The views of a scene show one set of named points, each view turned or mirrored, shifted and resized as a whole, with a little noise and some points left out.

Scene 1
View 1
<254>: [ -3  -3 -10  -7   3  15   7  -1  -4   2  16   4   6   7   3   7  -5   2
   0  -5  -1]
<273>: [  6  -4 -14  -8   7  15  17  -4  -3   7   5   7   4  -6  -3   0  -3 -14
  -4 -12  13]
<279>: [ -9  -1   1 -14  11  17  16  -3 -11  -9  26  -4  -3  21   3  14 -14  -5
   2   3   7]
<150>: [ -4   2  20  -2   5  10   0  -2   5  11  18   6 -19  17  10  -5  -6  16
 -16  10  -5]
<25>: [ 0 -4 -9 -6  5 13 11  1  0  3 15  6  3  0  0  7 -7 -5 -2 -3  2]
<46>: [ -9  -9  -8  -2  10  15  15  -6   0   9   0  -2   1  15   9   7 -15   6
  -1   2  -2]
<269>: [  0  -2 -13   0  -3  14   1  -6   0  19  -3   7   7   5   8  -6   3  16
  -6  -9  -6]
<6>: [ -4  -9 -27 -12   9  20  22  -4 -11  -4   8  -3  18   5  -2  14 -11 -14
  10 -12  11]
<11>: [  4  -3 -16   2  -2  14   3  -8   0  24 -11   9   7  -1   7 -12   5  14
  -8 -13  -2]
<16>: [ -3  -4   1   0   5  10   6   3  11   7  15   9  -5   3   5   5 -10   4
  -7   5  -7]
<184>: [-4 -5 -9 -5  6 16 12 -6 -5 10  3  0  3 11  6  2 -7  5 -2 -4  2]
<133>: [  0  -3   3   2   3   9   3   1  12  14   9  11  -8   1   6  -2  -6   9
 -11   4  -7]
<212>: [ -7 -14 -13  -3  16  11  24   7  12  -6  16   4   4  -6  -4  24 -27 -21
   4   8   0]
<188>: [ 14   6  -7 -10  -4  15   5  -7 -10  15   7  12  -1  -3   0 -16  14   0
 -12 -19  13]
<162>: [ -1   2  10   0   4  11   1  -6   4  17   4   8 -13  12  11 -10  -2  16
 -15   3  -3]
<253>: [ 6  0 -4 -3  1 10  4  3  7  9 13 13 -2 -7  0 -2  0 -1 -9 -5  0]
<40>: [  2   2  -9  -6  -1  17   3 -10 -11  15   2   4   3  12   8 -10   7  13
  -6 -14   3]
<140>: [  9   8  24  -4   4   9   1  -5   4  16  14  14 -27   5   7 -19   5   7
 -25   4   6]
View 2
<279>: [ 19  24  13  20 -16  -6  14 -15 -39  13 -23   9 -11   7 -12  -4  27  14
  16  14   7]
<162>: [ 15  42   5 -24   5   8  19 -33 -25 -25   7 -10   4  23  13   4   6   3
   2  36   7]
<46>: [ 16  26  10   3 -12   2  21 -15 -23 -14 -10   6  -5  20   2 -22  22  13
 -18  18   2]
<40>: [ 28  24   4 -28 -18  13  17 -18   6 -13  -3  -2   9   5   0   8   6   5
  -7  25   2]
<6>: [  7  -6   8  16 -33   4  16   6  -4  11 -25  18 -13  -8 -28 -10  22  24
 -24   8   7]
<16>: [ -3  27   8  -2  10  -4  24 -22 -39 -26 -13  -8  -2  19   3  -1   2  12
 -10  26   8]
<273>: [-10   6   2  -4 -13  10  13  -9  -6  -2  -7   5 -12  -7 -21   8   7  20
 -21  26  16]
<253>: [ -6  15   4 -11   3   3  20 -18 -20 -19 -12  -9   2   4  -8  18  -8  12
  -9  28  12]
<150>: [ 16  49   9 -14  11  -1  19 -38 -44 -19  -1 -13   3  26  13   8   6   3
  19  34   8]
<269>: [ 19  20   3 -27 -11   8  25 -16   0 -31  -8  -5  13  12   4   1  -2   7
 -22  24  -1]
<254>: [ 18  14   8  -4 -15   1  21 -11 -15 -10 -21   0   5   5  -9   4   5  11
  -6  16   2]
<212>: [-22   4  11  36   1 -13  23  -3 -49  -6 -32   8 -20   8 -19 -15  13  26
 -24  13  14]
<184>: [ 16  22   8  -6 -14   5  19 -14 -14 -11  -9   5  -3  12  -3  -9  16  12
 -13  21   4]
<140>: [ -2  49   3 -30  15  12  10 -44 -29 -13  19 -18  -3  13   5  30  -2   5
  23  50  20]
<188>: [  5  14  -1 -33 -15  19  11 -19  11  -7   3  -6   2 -10 -13  30  -5  10
  -4  34  14]
<133>: [  0  29   5 -12  10   1  23 -25 -32 -30  -8 -11   3  19   5   5  -4   9
  -8  30   7]
View 3
<269>: [ 44 -13 -15   7  -3 -12 -29   2   4   2  -8   5   5  -3   3  -6  20  -4
   4 -10  42]
<253>: [ 15  -8 -32  -1 -16 -10 -15   8   0  -6  -1  11  11  -3   3  -6  -1 -11
   2   3  31]
<212>: [ -6 -16 -43 -55  -6  23 -15   3  23 -10 -24   5   1   5 -20 -18 -16 -16
   3  14  26]
<184>: [ 28 -11 -16 -12  -1   8 -23  -4  10  10 -17  -4   9   0  -3  -6  12 -12
   0 -11  29]
<254>: [ 24 -17 -22 -14 -14  12 -23   1  11   4  -7   2   3  -4   0   3  13 -12
  -6 -11  37]
<273>: [ 20   1 -20 -25  -7   7  -7   5   5  -7   2  16  24   7  -8  -1   9  -7
  -3  -5  18]
<6>: [ 23 -10 -17 -54  -4  36 -14   1  21  -4  -2  11  16   9 -19   8  21  -7
 -12 -15  25]
<162>: [ 22  -9 -19  26  -7 -17 -24  -4  -4  19 -21 -12  10  -8  14 -14   0 -16
   7  -7  27]
<25>: [ 13 -12 -29 -20 -13  10 -17   3   9  -1  -8   6   7  -1  -4  -4   2 -13
  -3  -2  29]
<150>: [  5 -16 -27  26 -16  -8 -25  -8  -5  26 -26 -22   3 -13  18 -14 -12 -24
   5  -4  26]
<16>: [ 10 -17 -34  -4 -11  -3 -23   2   6   3 -19  -3   0  -5   2 -15  -8 -16
   5   5  35]
<279>: [ -1 -18 -24 -21 -16  34 -21  -8  12  23 -20 -18   5  -6   1   2   0 -24
 -11 -14  19]
<11>: [ 50  -4 -11   5   2 -18 -22   4   1  -5  -2  14  15   4  -1  -7  24   1
   5  -9  36]
<140>: [  3   3 -23  41 -18 -23 -10  -3 -19  20 -10  -8  24  -8  24 -10 -13 -21
   5  -3  11]
<133>: [ 17 -12 -31   9  -9 -16 -23   2   1   4 -18  -2   3  -6   6 -18  -7 -15
   9   5  35]
<188>: [ 30   4 -14  12 -17  -9  -8   6 -10  -1  16  16  29   2   9  10  19  -7
  -7 -16  21]
<46>: [ 25 -16 -17 -18   6  11 -28  -8  17  12 -30 -10   4   0  -7 -15   8 -13
   4  -8  28]
View 4
<140>: [  3  -9  18   0   4 -20  17  36   4  -4  -9  12 -13 -21 -12   1  -3   8
 -15 -10  -4]
<254>: [  3  17  -4 -12  -5 -10  16  -8 -12 -10 -18  -3 -11  -9  -3  10  -7   3
  -4  -4  -3]
<16>: [  7   7   4 -14   4  -8  15   1 -12 -14  -4   0 -22 -12 -11  10  -7  13
  -5  -7 -10]
<40>: [  4  19  -2  -4  -6 -11  29   7  -5  -5 -21  -4  -2 -13   3   6  -1   1
  -8   0  10]
<212>: [  4  13  10 -27  -8   0 -10 -27 -19 -14 -11  -7 -40  -4 -17  15 -10  21
  -1   0 -17]
<273>: [  3  10   6  -7 -18  -5   2  -7  -9   0 -21  -5 -21  -8  -3   9  -8  11
  -7  11   9]
<150>: [  3   6  12 -12  12 -17  23  22  -2 -15  -7   7 -13 -18 -14   4   0   7
 -10 -19 -16]
<6>: [ -1  30   0 -17 -24  -1  -2 -29 -13  -4 -34 -12 -19  -2  -2  12  -6   5
  -3   9   2]
<253>: [  6  -2   1  -4  -4 -10  12   2 -11  -6  -7   3 -18 -11  -5   8 -12  11
  -5   2   1]
<162>: [  6   9   9  -9   7 -13  30  22  -2 -11  -7   2 -12 -18  -7   5   1  10
 -10 -11  -1]
<279>: [ -6  24   9 -22  -5 -14  -1 -11  -7 -13 -30   0 -15  -7 -14   7  -2   0
  -8 -15 -22]
<25>: [  3  11   2 -12  -8  -8   7  -9 -12  -9 -15  -2 -20  -9  -7  10  -9   9
  -4   0  -5]
<11>: [ 12  15  -3  -3  -6  -4  36   8  -8  -4  -8  -8 -11 -13   5   9  -2  11
  -6   8  20]
<269>: [ 10  16  -5  -7  -2  -6  35   4 -10  -9  -9  -7  -9 -13   2   9  -3   8
  -4   1  10]
<46>: [  6  29   9 -22  -1  -3  20  -5  -8 -14 -16 -10 -21 -10  -9  11   4  12
  -6  -7  -4]
<133>: [  9   3   5 -11   6  -9  22   9 -10 -13   0   2 -20 -15  -9   9  -5  14
  -6  -6  -5]
<188>: [  2  -2   0   9 -16 -14  13  11  -3   6 -22   5  -4 -14   3   3 -11   1
 -10  10  16]
View 5
<212>: [-20  -2 -13  -8 -21   0  12   4   0  17  12  48  21 -20 -12 -43 -53  22
  32  21  10]
<184>: [ 12 -29  11   4   4 -20 -22   8   6   9  -1  30 -14 -15 -14 -13 -18   2
   7  -2   9]
<140>: [-14 -36  38  45   3 -37  -9  -7  33  13  17  14  -4 -10 -72  40   8  16
  17 -14   2]
<279>: [ -5 -47 -21   5 -14  -2 -15  -2  29  17   6  32   7 -16  -1 -22 -24  22
  17 -19 -13]
<25>: [ -7 -15   7   2  -2 -15   2  -7  11  12   4  34  -4 -19 -13 -12 -28   0
  14   1   3]
<46>: [ 12 -30   3   4  -1 -13 -29  23  -2  12   2  27 -11 -19 -20 -25 -24  12
  14   3  12]
<133>: [-12 -12  22  20   7 -26  -8  10   3  12  10  16 -14 -30 -51   3 -21   5
  23  -4   8]
<40>: [ 19 -33  26  10  17 -32 -23  -4  13   4  -6  23 -31 -15 -13   8  -1 -15
  -5 -14   6]
<188>: [  9 -22  42  11  13 -38   2 -30  26   4  -1  36 -16  -2 -16  25   3 -20
 -10  -5   6]
<269>: [ 10 -12  29   8  18 -30 -16   6  -3   6  -4  18 -32 -28 -27  -1 -16 -16
   5  -4  14]
<162>: [  1 -33  28  30  10 -31 -25  14  10  11   8   9 -20 -24 -57  16  -4   8
  16 -12   7]
<16>: [-14 -13  10  14   1 -18  -4   8   5  13   9  19  -8 -31 -40  -7 -28   9
  25  -4   5]
<254>: [  3 -21   6   1   6 -17  -9  -5  11   9  -2  26 -18 -24  -6  -9 -22  -7
   9 -12   0]
<6>: [ 16 -22  -6 -21  -8  -7  -3 -14  11   8  -5  57   1  -2  32 -37 -31  -6
  -2  12   7]
<11>: [ 21 -10  43   8  22 -38 -17   4  -7   1  -5  24 -36 -18 -27   6  -8 -23
  -3   7  23]

In a view up to two points have been moved. Name them for each view, in the order of its rows, or write -.
view 1: <254>, <6>
view 2: <16>
view 3: <279>, <11>
view 4: <188>
view 5: <269>
